Each row is a point on a tangle of strands that fork and nearly touch. The rows are in no order.
In the rows, 128 means zero.
Two points are linked if the straight distance between their rows is under 135. Some points are linked to none.
J_190: [109 137  37  94 148 135 104 123  90 113 108 116 126 137 180 119 157 131
 119 102 136 139 124 124 171 157 183  81 159 146]
J_38: [152 100 180  99 104 143 153 118 178 120 116 122 118 126 117 112 163 188
  97  94 119 148  92 135 113 108  61 175 140 164]
J_603: [132 108 164 158 137 100 124 124  77 113 136 139 175 135 110 127 152  89
 173 118 126 128 131 164 144 109 149 142 128  86]
J_90: [151 145 132 177 168 144 189  96 156 137 131  93 153 157 191 126 121 139
 153 127 123 158  70 179  70 111  90 149 144 159]
J_737: [163 128 131 172 117  93 165 127 139 116 122 122  91 198 170 128  75 112
 145 153 182 159  78 189 137  49 113 117 134  96]
J_794: [143 159 169 113 155 119  95 113 132 124 133 144 172 192 147  77 132 114
 111  99 205 128 168 161 123 103 157 102 110 130]
J_957: [ 94 152  96 170 143 136 130 124 133 133 150 158 128  76 150 107  66 199
 138 140 110 163 102 148  62 135 116 142  89 156]
J_713: [142 124 164 130 117 120  98 135 155 143 144 151  96 111  89 110 141 150
  96 108  80  95 127  78  82 122  85 172  90 153]
J_321: [110 158 110 102 166 154 125 124 127  96  65 103 153 160 168 127 150 135
 141  78 161 160 144 124 115 109 113 116 149 133]
J_92: [151 131 153 137 147 125  68 153 111 147 168 132 181 106  97  77 110  83
 120 114 101 141 185 114 114 163 141 120  94 121]
J_549: [116 153  93 150  84 143 151 153 149 132 159 151  97 113 134 137  66 132
  64 211 164 128 109 153 118 123 146 110 101 145]
J_723: [115  96 156 103 120 186 117 137 118  98 116 118  85 103 133 124 138 196
 156  97 208 167 143 136  83 141 121  86 145 117]
J_701: [111 166 137  97 138 143  99 146 144 120  82 132 118 111 141 117  86 160
 117 109 116 152 169  87  91 115 104 124  68 129]
J_358: [ 97 155 121 124 125 182 111 162 155  88 110 134  90 141 133 149 115 153
 105  99 140 131 121  56  81 103  92 116 148 167]
J_965: [134 137 141  64 102 113 137 116 110 133  90  84 164 110 157 125 134 125
 137 113  93 167 150 106 202 149 149 124 154 105]
J_606: [170  86 173 103 123 111 131 118  86 160 144  85 177 135  98 136 162  55
 160  61 118 148 148 113 143 147 145 123 159  97]
J_518: [108 128 117 133 137 133 113 126 158  79 127 159  98 148 112 172 162 132
 120 138 206  94 132 126  73  98 115 114 122 165]
J_543: [134 142 155 126 166 151  66 126  68 136 128 114 204  93 114  98 128  91
 151  83 122 150 201 110 110 164 142 118 139 110]
J_676: [127 147 147 134 168 145 117 124 119 108 163 138 194 186 108  98 144 109
 118 119 188 100 154 162 138 113 161 115 183 136]
J_318: [184 145 124  97 118 143 145 139 158 156 116  95 128 190 177 100 133  73
  81  80  88 140 120 120 178 119 129  97 176 135]
J_559: [129 132  99 147 121 150 131 165 119 160 145 114 100 137 143 138 111  83
 140 119  54 125 128  56 167 169 172  85 158 114]
J_354: [122 114 107 129 100 145 134 141 127 146 165 133  82 128 120 112 135 123
  82 139 109 108  89 109 142 132 148 123 136 129]
J_945: [129 155  65 143 167 135 107 121 134 157 138 134 130  97 196  73 109 158
  97 138  74 140 123 136 136 175 148 110 109 160]
J_359: [142 118 131 182 109  80 136 123 116 152 151 167 104 147 115 128 122  80
 120 182 100  76  92 180 131  96 144 147 112 109]
J_346: [152 157 102 164 123 119 130 149 157 106 118 146 122 126 152 109 112  93
 101 142  59 162  82 128 123 104 110 135 123 141]
J_622: [148  97 175 135 128 113 155  96 144 142  88 120 107  93 141 157 163 172
 181  84 102 152  97 152  65 117  65 146  99 122]
J_355: [124 114  73  54 119 121  86 137  98 128 123 113 112 153 146 105 162 120
  95  65 159 130 139 103 182 136 172  80 153 147]
J_151: [122 159  89 127  93 127 161 158 161 129 122 127 132  90 148 141  77 135
  92 185 128 161 152 136 116 161 133  98  94 150]
J_861: [100 149 108 194 124 168 100 171  95 104 161 168  94 124 127 159  87  93
 113 168  76 107 109 103  95 138 142 113 114 132]
J_372: [165 124 136 124 103  94 189 144 135 171  89  93 129 122 175 144 125 112
 132 126  69 169 120 145 158 153 129  98  98 115]
J_962: [105 113  87 126 117 144 152 134 116 101  96 116 166 105  89 174 150  87
 142 159 174 130 140 168 143 155 136 111 151 130]
J_564: [136  83 135 165 135  83 114 123 105 166 143 138 113 106  89 166 175  93
 158 134  79  94 121 130  94 152 129 146 102 129]
J_670: [106 126 112 121 127 163 119 136  98 118 111 115 121 110 161  90 121 162
 136 109  74 167 107  97 146 144 150 127 177 104]
J_498: [153 158 102 146 144  92 107 131 159 117 105 149 148 145 132 102 148  73
  87 131 109 129 126 150 132 124 122 129 102 154]
J_179: [109 123 105 121 109 153 125 134 111 122 141 138  96 148 189  71  97 177
 120 134 102 162  63 128 144  96 162 128 173  96]
J_756: [148 163 103 154 151 133 131 162 126 138 117 140  94 186 148 143 132  67
 113 100 118  90 144  76 100 117 136  79 119 149]
J_888: [156 140 195 113  89  94 119 150 157 101 116 129 109 173 118 141 106 140
 119 173 194 139 144 166 108  69 118 104  84 104]
J_797: [156 111  88 155 136 138 136 146 129 198 133 112  83 133 174 123 121  98
 133  99  65 123 131 101 129 183 176  52 122 114]
J_399: [ 98 133 164 143 103 147 166 117 173 101 129 121 168  90  95 174 101 175
 162 192 116 135 124 145 125 133  75 195 141 131]
J_63: [156 142 201 118 126 114 139 113 158  96  76 104 187 141 146 156 170 104
 153 135 138 189 138 137 175  84  63 136  87 119]
J_329: [108 132 102 143 149 105 141 115 118 187 168 143 100 131 138 141 128 155
 128 171 117  75 143  95 154 184 180 120 106 151]
J_324: [118 152 175 155 141 143 155 127 150 107 145 133 159 156 128 129 109 157
 154 175 110 114 120 139 115 101 104 191 150 133]
J_231: [123 136 167 109 125 154 114 140 155  97  84 124 113  86 118 155 112 189
 166 100 145 152 167  92  81 114  54 135 112 128]
J_700: [161 124 130 152 125 113  93 155 114 143  90 134 124 133 137 118 142  69
 134  63  94 144 132 134  97 140 130  80 116 102]
J_29: [ 91 133  69 111 135 122 136 126  72 141 157 133 139 100  89 156 115 105
 126 201 150  80 162 120 196 176 196 129 141 106]
J_707: [101  74 121 122 110 162 151 118 161  70 115 107  86 155  80 196 127 186
 167 160 182 145 104 154 154 101  79 148 175  99]
J_722: [125 133  88 107 183 104 104  96 121 189 148 119 111 148 154 125 132 137
 143 109 103  77 176  51 152 190 171  98 104 131]
J_365: [ 80 110  59 122 108 156 128 120 157  62 126 126 123  49 105 140 123 170
 117 170 177 166  67 189 130 122  94 160 128 150]
J_955: [130  77 123 116 104 118  74 137 109 116 130 126  90  79  76 116 161 110
 129  85 110 123 111  96 111 123 132 138 124 121]
J_964: [126 117 181 132 101 127 141 117 196  89 139 122 159  86 107 155  99 187
 150 150 122 150 115 172  76  98  49 159  93 136]
J_824: [147 144 154 157 137 115 172 106 140 126  87 102 182 135 147 163 160  93
 159 135 108 168 113 163 138 111 105 143 120 121]
J_567: [120 109 124 131 117 179 186 118 133 164 130 103 118 117 150 151 138 158
 155 127 168 121 130 155  94 170 152  86 159 124]
J_451: [105 123 113 127 149 137 119 115 118 156  99 115 113  87 103 174 162 138
 155  80 113  94 170  54  95 177  99 148 130 163]
J_402: [ 90  80 120  92  75 125 176 113 127 117 140 140  87  91 117 140 106 235
 130 145 157 129  82 149 146 132 101 161 129 125]
J_644: [146 142 158  80 152 135 155  88 135 147  99  91 187 148 153 128 173 138
 143 135 203 143 178 181 121 147 127  99 112 142]
J_656: [156 141 187  96  91 106 155 125 170 164  89 120  64 154 150 121 109 165
 106 108  95 132 132  85 124  76  92 146  89 129]
J_301: [138 116  86 153 107 124 120 162 107 115 100 131  87 127 161 132 141  68
 131  78 107 155  96 151 115 130 160  60 139 108]
J_381: [132  92 141  96 116 133 158 102 143 124 148 124  95 176 114 126 157 175
  92 138 180 106  83 160 159  89 106 170 171 149]
J_21: [114 153 120  94 152 167 107 153 150  97  68 109 116 174 133 138 153 100
 128  71 143 139 149  61 105 100 101 120 138 143]
J_976: [131 132 160 124 149 131 132 105 142 168 105 107 160 107  88 156 176 132
 158 115  90 103 169  61 109 157  93 193 149 159]
J_939: [163 118 122 131 109 114 175 126 158 145 116 106  88 158 185 130  76 157
 140 119 178 180  67 181 109  80  98  92 137 141]
J_845: [137 155  93 109 143  66 136 131 116 135 110 125 145 174 161 131 147 105
 128 141  83 115 141 105 199 114 154 140 143 128]
J_637: [148 125 133 176  99 114 119 146 128  84 131 141 116 153 150 123  87  91
 142 142 159 171  93 215 110  75 131  91 119  88]
J_658: [166 148 116  73 108 133 174 115 161 149  92  88 112 162 183 110 139 150
  91  97 105 161 105 122 169 119 112 110 156 157]
J_312: [108 116  81 128 138 102 118 134 109 100 115 116 150  98  82 180 189  66
 144 142 171 104 157 128 104 157 140 122 132 166]
J_127: [145 149 143  95 129  83 101 172 141 154 128 135 129 142 110 115 111  93
  97 146 104 123 195  67 173 142 154 127  70 134]
J_406: [139 135 108 148 106 137 141 152 159 102 120 146  66 125 131 162 116 122
 124 133 181 120  90 144  76  99 101 101 120 145]
J_218: [168 132 176 155 129  83 156 132 141 134 125 139  99 211 154 146 109 135
 147 167 169 116 123 171 104  69 115 131 103 101]
J_592: [129 145 102 175 122 173 123 176 106 138 176 145 118 127 106 153  82  52
 124 143  80 112 128  75 133 150 160  87 148 120]
J_267: [131 107 180 126 116 118 157 124 128 154 121 107 132 130 106 149 147 128
 162 128  66 102 136  70 139 123 108 190 161 120]
J_89: [113 149 137 161 141 129 158 119 121 175 184 169  95 153 136 139 102 140
 111 204 120  52 134 105 124 143 160 149 118 141]
J_382: [139 153 116 175 116 115 141 153 138  82 117 133 152 169 142 125 122  69
 117 131  89 157  81 143 163  68 104 148 177 117]
J_125: [134 135 191 103 139 144 105 139 105 129  96 112 148 157 127 119 123 138
 168  96 157 135 192  79 138 120 135 118 132  88]
J_160: [136  98 156  94 131 111 135  94 105 124 148 125 122 163 130  64 167 173
 114 110 136 120 106 136 158 109 145 164 171 133]
J_54: [161 162 181 113 121 145 122 142 166 111  76  93 161 158 170 142 118  88
 119 101 132 196 124 136 139  84  90  97 102 108]
J_271: [168 161 110 143 135 141 161 136 166 169 106 106 120 173 180 132 122  70
 100  97  93 124 126 114 115 131 122  88 146 138]
J_418: [135 130 154  71 156 136 107 100 112 135  52 112 144 139 164  94 148 102
 146  53 106 166 171 103 146  97 110  93  66  77]
J_331: [173 105 132  98 116  67 112 144 141 182 116 121  78 151 113 127 141 112
  93 110  91 102 144  87 158 137 146 122  78 132]
J_264: [108  85 141 119 123 167 128 106 136 112 170 115 150  94  46 148 180 121
 132 124 171  79 119 119 109 135 106 171 181 153]
J_232: [130 105 119 116 111  65 107 160  86 138 146 113 154 107  74 130 116  74
 136 143  82 144 159 100 210 143 161 152 125  91]
J_71: [115  91 128 109  83  92 121 152  87 143 113 126 101  80  79 169 140 103
 173 155  82 123 147  94 159 141 163 136 109  88]
J_137: [112 147  82  95 146 109  64 142  87  96 112 141 159 163 129  97 152 100
 120  59 201 131 176 133 167 130 180  85 142 126]
J_206: [110 107  94 152 128 135 134 100 140 100 146 155  96 144  92 157 166 110
 103 172 224  73  96 176 119 114 126 131 137 157]
J_924: [ 90 113 109 156  87 162 123 126 144  97 141 139 125  48  72 173 106 111
 145 193  88 101 113 138 138 148 127 165 119 110]
J_195: [128 113 163 122 117 175 110 163 131 100 128 121 110 136 110 137 116 135
 149 124 204 143 157 139  84 132 140  70 130 104]
J_905: [139 126  96 148  92 155 136 182 122  93  97 124  75 155 144 167 121  97
 143 112 161 143  97 124 126 100 131  75 146 103]
J_690: [131 107 161 104  99 168 158 136 160 146 152 111 135 108  68 150 144 117
 102 144 148  89 152 101 141 158 120 148 175 150]
J_586: [ 92 149  79 165 150 133 130 113 110  93 137 155 180  96 123 105 127 122
 128 190 117 133 112 164 146 156 138 168 152 138]
J_895: [127 151 192 165 125 148 165 132 139 171 179 139 147 151 114 126 100 129
 129 184  93  84 126 116 108 130 141 163 145 120]
J_988: [ 86 167 111 123 143 128 155 117 174  98 115 130 154 128 145 128 108 219
 104 141 149 152 115 128 112 113  78 202 129 183]
J_416: [127 113 136  83 117 151 154 122 138  95 104  99 151 120 121 147 158 147
 153 156 200 161 147 183 143 150 121 115 140 151]
J_22: [126 177 138 110 164 153 115 129 141  82  69 110 150 169 187 109  99 127
 152  83 137 192 132 133 109  67 100  96  99  99]
J_752: [145 129 165 113 131 119 172 102 146 160  92  83 174 141 130 169 200  95
 160 118 144 126 163 156 130 150 103 135 123 149]
J_500: [150  85 178 126 107 125 112 125 144 137 130 128  84 115  93 104 189 131
 105  88 107 107  88 117 102 113  96 148 136 141]
J_132: [142 113 182 117  96 124 162 110 173 139 140 130 137  88 120 116 124 189
 114 155 157 141 119 197  86 135  98 132  97 147]
J_153: [163 125 141  79  93 135 163 131 171 119  91  99 122 129 153  93 136 167
  86 100 119 190  82 145 146  92  69 147 144 160]
J_972: [118 105 115 127 112  97  82 155  91  89 125 154  95 130  83 143 146 107
 139 108 162 112 130 101 124  95 163 128 105 107]
J_686: [175 136 128 130 198  84 104 129 145 194 155 108 190 160 125 111 127  51
 109 101  63 104 174  87 161 149 125 131  78 130]
J_946: [116  89 107 144  94 110 101 139  76 133 159 161  76  63  79 154 118 107
 143 162 112 101 136 124 141 144 168 108  76  77]
J_488: [140 131 112 111 128 145 173 112 130 188 137 111 114 133 195 134 115 137
 145 116 101 110 138 129 124 186 172  69 148 125]
J_692: [134 146 170 109 144 182 182 102 151 169 121  76 161 154 171 151 127 160
 179 117 161 132 156 124 114 158 130 107 189 120]
J_630: [128 139 120 112 141 105 126 105 109 132 129 124 174  80 131  85 150 147
 122 157  98 140 139 149 159 164 144 158 129 142]
J_398: [151 123 113 171 159 125  84 163 132 143 181 144 145 121  86 109 145  54
 105 121  82  97 130 107 110 153 147 137 109 141]
J_246: [130 110  96 140 118 137 132 117 169 134 162 146 118  79  90 137 165 106
  62 140 138  91 117 148  99 166 106 113 118 187]
J_679: [123 107 101 164  90 180 142 122 141  88 138 130 117 102 105 112 102 104
 109 143  98 145  51 176 146 112 114 148 188  87]
J_128: [122 138 137 158 150 134 122 137  80 142 196 156 178 175  79 134 125  74
 137 120 154  73 152 133 137 115 172 151 187 112]
J_882: [134 116 122  70 147 117 114  96 109 143  52 102 126 105 167 108 152 130
 138  72 129 180 155 153 101 144 118  82  65 116]
J_900: [141 143 136 126 137 171 175  98 171 182 106 102 123 132 197 104  59 194
 119  75 130 155 117 140  54 118  80 103 105 147]
J_899: [ 87 134 103 133 106 152 149 127 128  89 109 119 145  66  89 174  94 155
 159 193 124 145 114 139 158 139 106 181 153 108]
J_368: [115 122 119  88 159 137  50 132  57 112 143 130 156 104  88 100 143 135
 127  94 174 121 164  60 150 147 150 149 180 128]
J_483: [ 86 152 101 109 126 145 127 136 147  66 108 121 159 100 125 122 114 197
 118 150 180 187  99 152 126 114  92 165 143 162]
J_453: [113 166  92 171 147 142  92 155 119 104 138 159  92 155 135 169 127  74
 127 121 115  98 116  85  70 121 128 121 114 152]
J_720: [138  81 178 151 107 107 147 117 134 138 110 115 123  82 107 185 178 112
 186 117 102 118 128 149  79 135  98 147 119 116]
J_86: [125 142 140  64 138 120 105 137 147 143  55 123  99 143 157  99 115 129
 106  83 104 145 177  68 135  97 118  93  59 104]
J_230: [121 122 130 196 127 144 106 153 109  75 148 161  94 154 133 141  92  96
 161 133 137 114  81 170  92  76 132 112 137  74]
J_124: [139 132 118 142  77 151 162 145 160 127 171 157  75  79 128 101  59 187
  61 131 132 152  76 137 106 111  91 127 118 161]
J_893: [156 115 120 116 156  76 108 121  67 176 149 101 170 145 115 138 151  83
 168  68 108 122 172  99 148 165 161 121 137 112]
J_343: [146 143  89 115 182  76 115 124 142 178 135 117 138 172 154 118 129 100
 131 121  48  91 163  70 189 158 156 128 123 136]
J_782: [138 129 141 144 151 121  92 132  90 162 193 135 170 158 129  66 120 106
 125 102  45 127 134  99 179 132 156 167 168 100]
J_123: [125 125 113  75  90 157 152 137 125 113 115  96 122  79 167  93 105 182
 121 133 138 199 117 178 136 153 143  88 133 128]
J_744: [155 121 184  85 126 134 141  90 103 172  93  73 177 130 146 128 167  96
 160  72  90 154 154 102 185 139 125 112 149 108]
J_704: [ 95  90 150 115 123 183 132 132 131  85 145 130  94 171  93 176 141 177
 154 153 211 118 129 101 144 101 104 137 197 103]
J_340: [151 120 172 163 112  95 133 125 133 127 158 167 114 127 112  94 100 134
 121 195 116 103  87 198  94  98 133 152 101 108]
J_43: [ 95 111  95 109  90 109 125 129  92 113 149 138 152 105  59 127 107 101
 126 174 130 104 130 134 208 145 168 152 150  79]
J_14: [180 145 204 125  91 115 125 151 185 105  95 110 100 170 133 131 112 108
 117 126 143 175 117 143 112  64  80 105 106 108]
J_520: [100 127 117 188 160 123  96 127  71 117 193 165 146 148  70 156 131  78
 144 153 140  63 136  95 114 121 152 158 143 135]
J_517: [143 157 114 127 197 119  78 123 116 186 153 144 148 179 161  95 100  97
 123  93  99  85 190  86 121 160 186  88  84 112]
J_554: [118  96  95 116 154  97 101 115  99 143 173 144 129 108  72 113 195 118
  94 132 149  82 135 108 135 151 155 166 133 168]
J_662: [ 91 150 131 125  93 173 124 147 150  95 173 162 103 138  94 151  82 138
  90 198 191 109 129 114 141 115 145 129 137 121]
J_525: [161 135 178 160 152 112 109 126 118 154 104 137 140 142 165 100 123  97
 147 107  79 127 149 136  85 129 132  99  65 105]
J_733: [108 103 165 101  87 142 140 143 175 110 147 134 112 118  46 196 130 119
 118 170 172  73 162 111 133 107 116 147 152 130]
J_208: [ 82 146 117 132 150 127 139 113 102 107 121 143 105 147 156 142 126 202
 154 149 188 131 124 113 103 110 137 144 123 130]
J_515: [146 171 153 159 178 112 114 114 117 162 125 144 158 203 177 102 108  84
 139  92 101  99 172 139 104 106 152  89  93  92]
J_397: [130 110 119 147  97  56 113 150 117 103 111 163 106 134  98 158 144  89
 135 157 123 100 121 137 128  90 152 133  78 109]
J_793: [ 99 119  99  95 117 152 128 129  78 115 157 135 134 168 118 145 114 114
 119 137 191 102 139 116 215 129 206  99 194  87]
J_706: [132 108 144 139 127 117 124 136  91 145 166 137 129 152  93 122 129 110
 150 139  52  89 134  65 160 123 140 190 163 105]
J_203: [118 137  99 148 102 148 143 131 160 130 141 141 109  48 147  96 101 176
  82 119 109 179  94 152  72 160 104 111  94 167]
J_328: [121 117 135 126 141 139 119 133 121  83  77  94 143  97 124 140 167 122
 179  95 130 158 150 122 121 131 101 138 162 124]
J_941: [111  86 145  90  91 116 167  93 144 127 152 147 128  84  98 117 142 227
 104 148 170 108 114 176 130 147  93 177 123 174]
J_319: [126 121 126  79 102 187 125 133 135 118 111 109 100 104 148  95 137 178
 104  92 172 160 124 134 110 162 127  84 160 155]
J_209: [129 153 148  86 122  70 129 157 123 133  84 129 122 144 130 148 113 138
 130 148 157 120 183 104 140 121 155 120  66 119]
J_347: [117  87 132 114 149 118 127  85  95 171 171 137 105 123 110  78 180 167
 104 114 123  85 113 114 131 162 139 159 144 161]
J_558: [133 104 194 150  94 121  83 143 127 109 173 165 136 110  85  93 116 122
 118 158 121 118 114 164 109  99 149 144 112  95]
J_408: [ 88  93 121 101  68 159 173 112 163 110 148 135  80 106  57 202 135 148
 100 161 185  73 102 127 157 133 101 146 137 130]
J_849: [103 128  92  93 153 114  72 138  53  94 133 125 171 130 114 108 138 107
 142  75 162 140 162 126 195 134 159 128 193 118]
J_11: [116 112 155 138 145 174  92 114 109 122 161 122 162  54  79 115 154 147
 138 120 143 101 146 108  89 164 114 159 175 144]
J_154: [143 116 163 125 130 155 178 110 161 155  88  95 124 119 177 146 103 183
 170  78 133 177 115 159  55 129  67 110 100 127]
J_997: [125 100 155 138  73 156 111 121 142  88 147 142 101 107  71 103  98 123
 101 154 110 125  70 175 149  91 130 152 137  60]
J_400: [134 132 127 145 126 149 139 136 179 141 166 150 106 118  99 148 141 127
  72 121  97  73 118  84  96 138  85 145 132 197]
J_513: [141 124 194 135 138 176 181  92 146 145 148  94 180 150 151 118 139 151
 150 147 154 155 122 191 131 135 119 132 179 122]
J_935: [117 142  42 140 161 114 120 121 117 148 148 129 135 138 188 107 134 134
 103 137  81 122 101 116 175 180 174 110 157 153]
J_212: [109 120 142  65 114  92  93 121 138  80  92 136  99 119 107 112 159 188
 122 135 177 132 155 116 136 104 110 152 104 143]
J_6: [128 132  90 138 146  81 114 116 123 129 146 156 153 150 112 112 176  94
  85 143 147  79 134 146 127 141 162 125 113 162]
J_228: [ 96 132 154 113 125 185 119 146 153  67 164 148 112 154  97 131 102 178
 107 170 184 108 125 108 132  93 108 164 166 127]
J_883: [137 129 153  94 117  99 103 135  71 144 128 101 185  92 114 103 105 115
 142 145 104 151 183 119 209 166 170 111 141  84]
J_858: [ 79 111 111 124  97 135 146 124  99 116 136 143  95  91 128 104  56 228
 143 176 156 151  82 145 140 113 152 145 115  99]
J_367: [ 99 136 107 134 143 111 115 110  86 134 108 132 111  62 162 121 127 189
 163 131 131 139 147 141  88 177 158 114  68 141]
J_652: [116 141  97 156 153 135 177 102 145 132 124 124 148 140 154 131 112 204
 131 128 152 146  77 160  74 108  64 173 136 191]
J_646: [110 142  72 166 112 157 157 127 133 109 144 149  82 132 154 107  65 132
 108 152 110 147  34 143 137  86 125 150 177 112]
J_454: [ 97 135 136 191 166 141  83 119 123  84 174 176 145 145  89 135 133 107
 149 183 148  74 116 148  79  99 137 177 138 133]
J_715: [106 156 116 105 110 137 145 150 129 133 140 136 147 100 118 149  92 139
 117 201 140 122 183 122 160 170 181 124 113 115]
J_777: [ 81 124  96 131 133 123 149 113 104 113 137 145 112 150 111 158 137 159
 143 177 185  85 110 155 144 119 158 136 144 126]
J_827: [140 149 131 161 147  91 112 146 102 152 176 151 164 189 167  94 104  81
 136  86  62 123 130 140 189 105 174 101 158 102]
J_896: [166 146  95 125 142 119 173  94 162 164  83 111  82 146 210  93  93 136
 118  81 150 162  92 160  72  99  92  86 108 145]
J_936: [ 99 111 101 128  95 149 107 142 146 107 155 141 109  43  57 156 139 106
  93 168 131  96 120 122 131 160 129 129 105 143]
J_767: [117 129  78 107 137 102 137 102 145 155  71 121 118  92 180 103 124 184
 135 104 117 170 143 142  92 171 121 104  61 150]
J_262: [161 153 131 192 139 136 139 133 135 143 143 144 121 129 181  71  92 102
 107 148  74 143  90 172  81 117 122 123 133 135]
J_81: [ 92 152 110 108 107 212 123 150 144 112 147 128  87 117 143 128 113 149
  75 104 164 154 104 100 109 140 118  71 151 164]
J_279: [141 130 150 126 163  68  85 110  79 128 119 140 187  89 140  71 160 116
 144 124  83 142 131 154 158 141 128 156  75 139]
J_210: [159 134  89 150 189 105 124  90 152 190 118 123 131 114 215  73 116 138
 117 107  25 128 106 119 138 165 128 124  89 134]
J_369: [109 113  90 113 145 109 117 116  67 126 109 130 118  86  92 186 171 126
 158 121 165  96 172  79 128 164 143 121 131 150]
J_224: [144 130  84 162 162  69  83 157  73 146 143 150 175 132 120 136 137  64
 157  92 106 130 183 145 153 156 175 113 101 119]
J_493: [ 77  88 107 139  92 177 165  79 142  80 144 131  64 104  67 201  99 176
 141 165 177  95  70 146 166 119  89 156 143  89]
J_874: [162 120 194 106 113  99 104 132 125 136 127 126 134 176 105 100 148 114
 114 128 192 119 149 150 128 100 152 109 110 106]
J_855: [136 145  96 158 197  65  76 138  87 139 138 150 183 113 147  83 140 103
 131 109  74 140 155 146 171 171 171 126  86 140]
J_305: [168 159 119 118 135 104 156 101 153 179 102  92 144 131 207 108 104 125
 110 134  44 162 116 130 170 150 120 109  91 131]
J_510: [ 79 134  88 144 142 150 110 121  97 115 140 158  96  81 153 134 116 193
 138 136 149 138 116 102  94 143 137 121 103 140]
J_339: [145 172 131  93 135  74 154 109 139 153  97 118 141 177 178 138 110 143
 121 144 120 119 163 101 155 116 149 130  81 130]
J_243: [129 137 113 155 130  89 124 127  97 117 136 153 146 196 151 100 131  89
 124  90 105 134  97 158 179  70 150 124 174  91]
J_805: [173 159 147 176 171 110 149  86 151 158 127 130 155 146 197  99 135 110
 120 116  89 153  94 187  75 113  87 130  97 143]
J_788: [105 145 106 159 148 130 108 123 143  67 146 159 182 120  82 118 148 102
 111 177 124 111 113 159 130 111 112 199 142 156]
J_585: [174 128 113 164 179  94 118 141 156 199 161 121 154 145  98 118 155  49
 108 120  71  89 152 105 107 166 119 133 106 163]
J_474: [125 111 158 132  97 109 182 130 152 155 104 121  76 150 126 173 131 170
 138 129  92  97 108  75 125 107  93 163 120 126]
J_410: [125 106 146 112 139 143  59 146  56 109 124 133 149  73  91 113 129 122
 161  86 158 156 178  88 116 151 158 114 153  98]
J_540: [134 105 161 133 128 159 111 140 164  67  95 102 127 112 113 181 143 146
 179 106 149 157 131 132  86 109  61 137 146 115]

A fork is a point with three links, a tip a point with one. Leave the first point through the second and follow the links. Name the first fork or tip that comes.
J_744 / J_606 | J_888
J_54 / J_63 | J_267
J_976 / J_451 | J_54
J_408 / J_493 | J_232
J_343 / J_686 | J_372
J_29 / J_715 | J_11
J_518 / J_406 | J_722
J_488 / J_797 | J_500

A fork is a point with three links. Follow the links from the first point to the second and name the forks in between, in order.
J_71 / J_874 | J_232
J_567 / J_722 | J_500 > J_399
J_14 / J_160 | J_54 > J_267 > J_346
J_160 / J_14 | J_346 > J_267 > J_54
J_888 / J_123 | J_54 > J_321 > J_319
J_382 / J_788 | J_267 > J_54 > J_888
J_312 / J_564 | J_54 > J_888 > J_737
J_855 / J_312 | J_888 > J_54
J_564 / J_637 | J_737
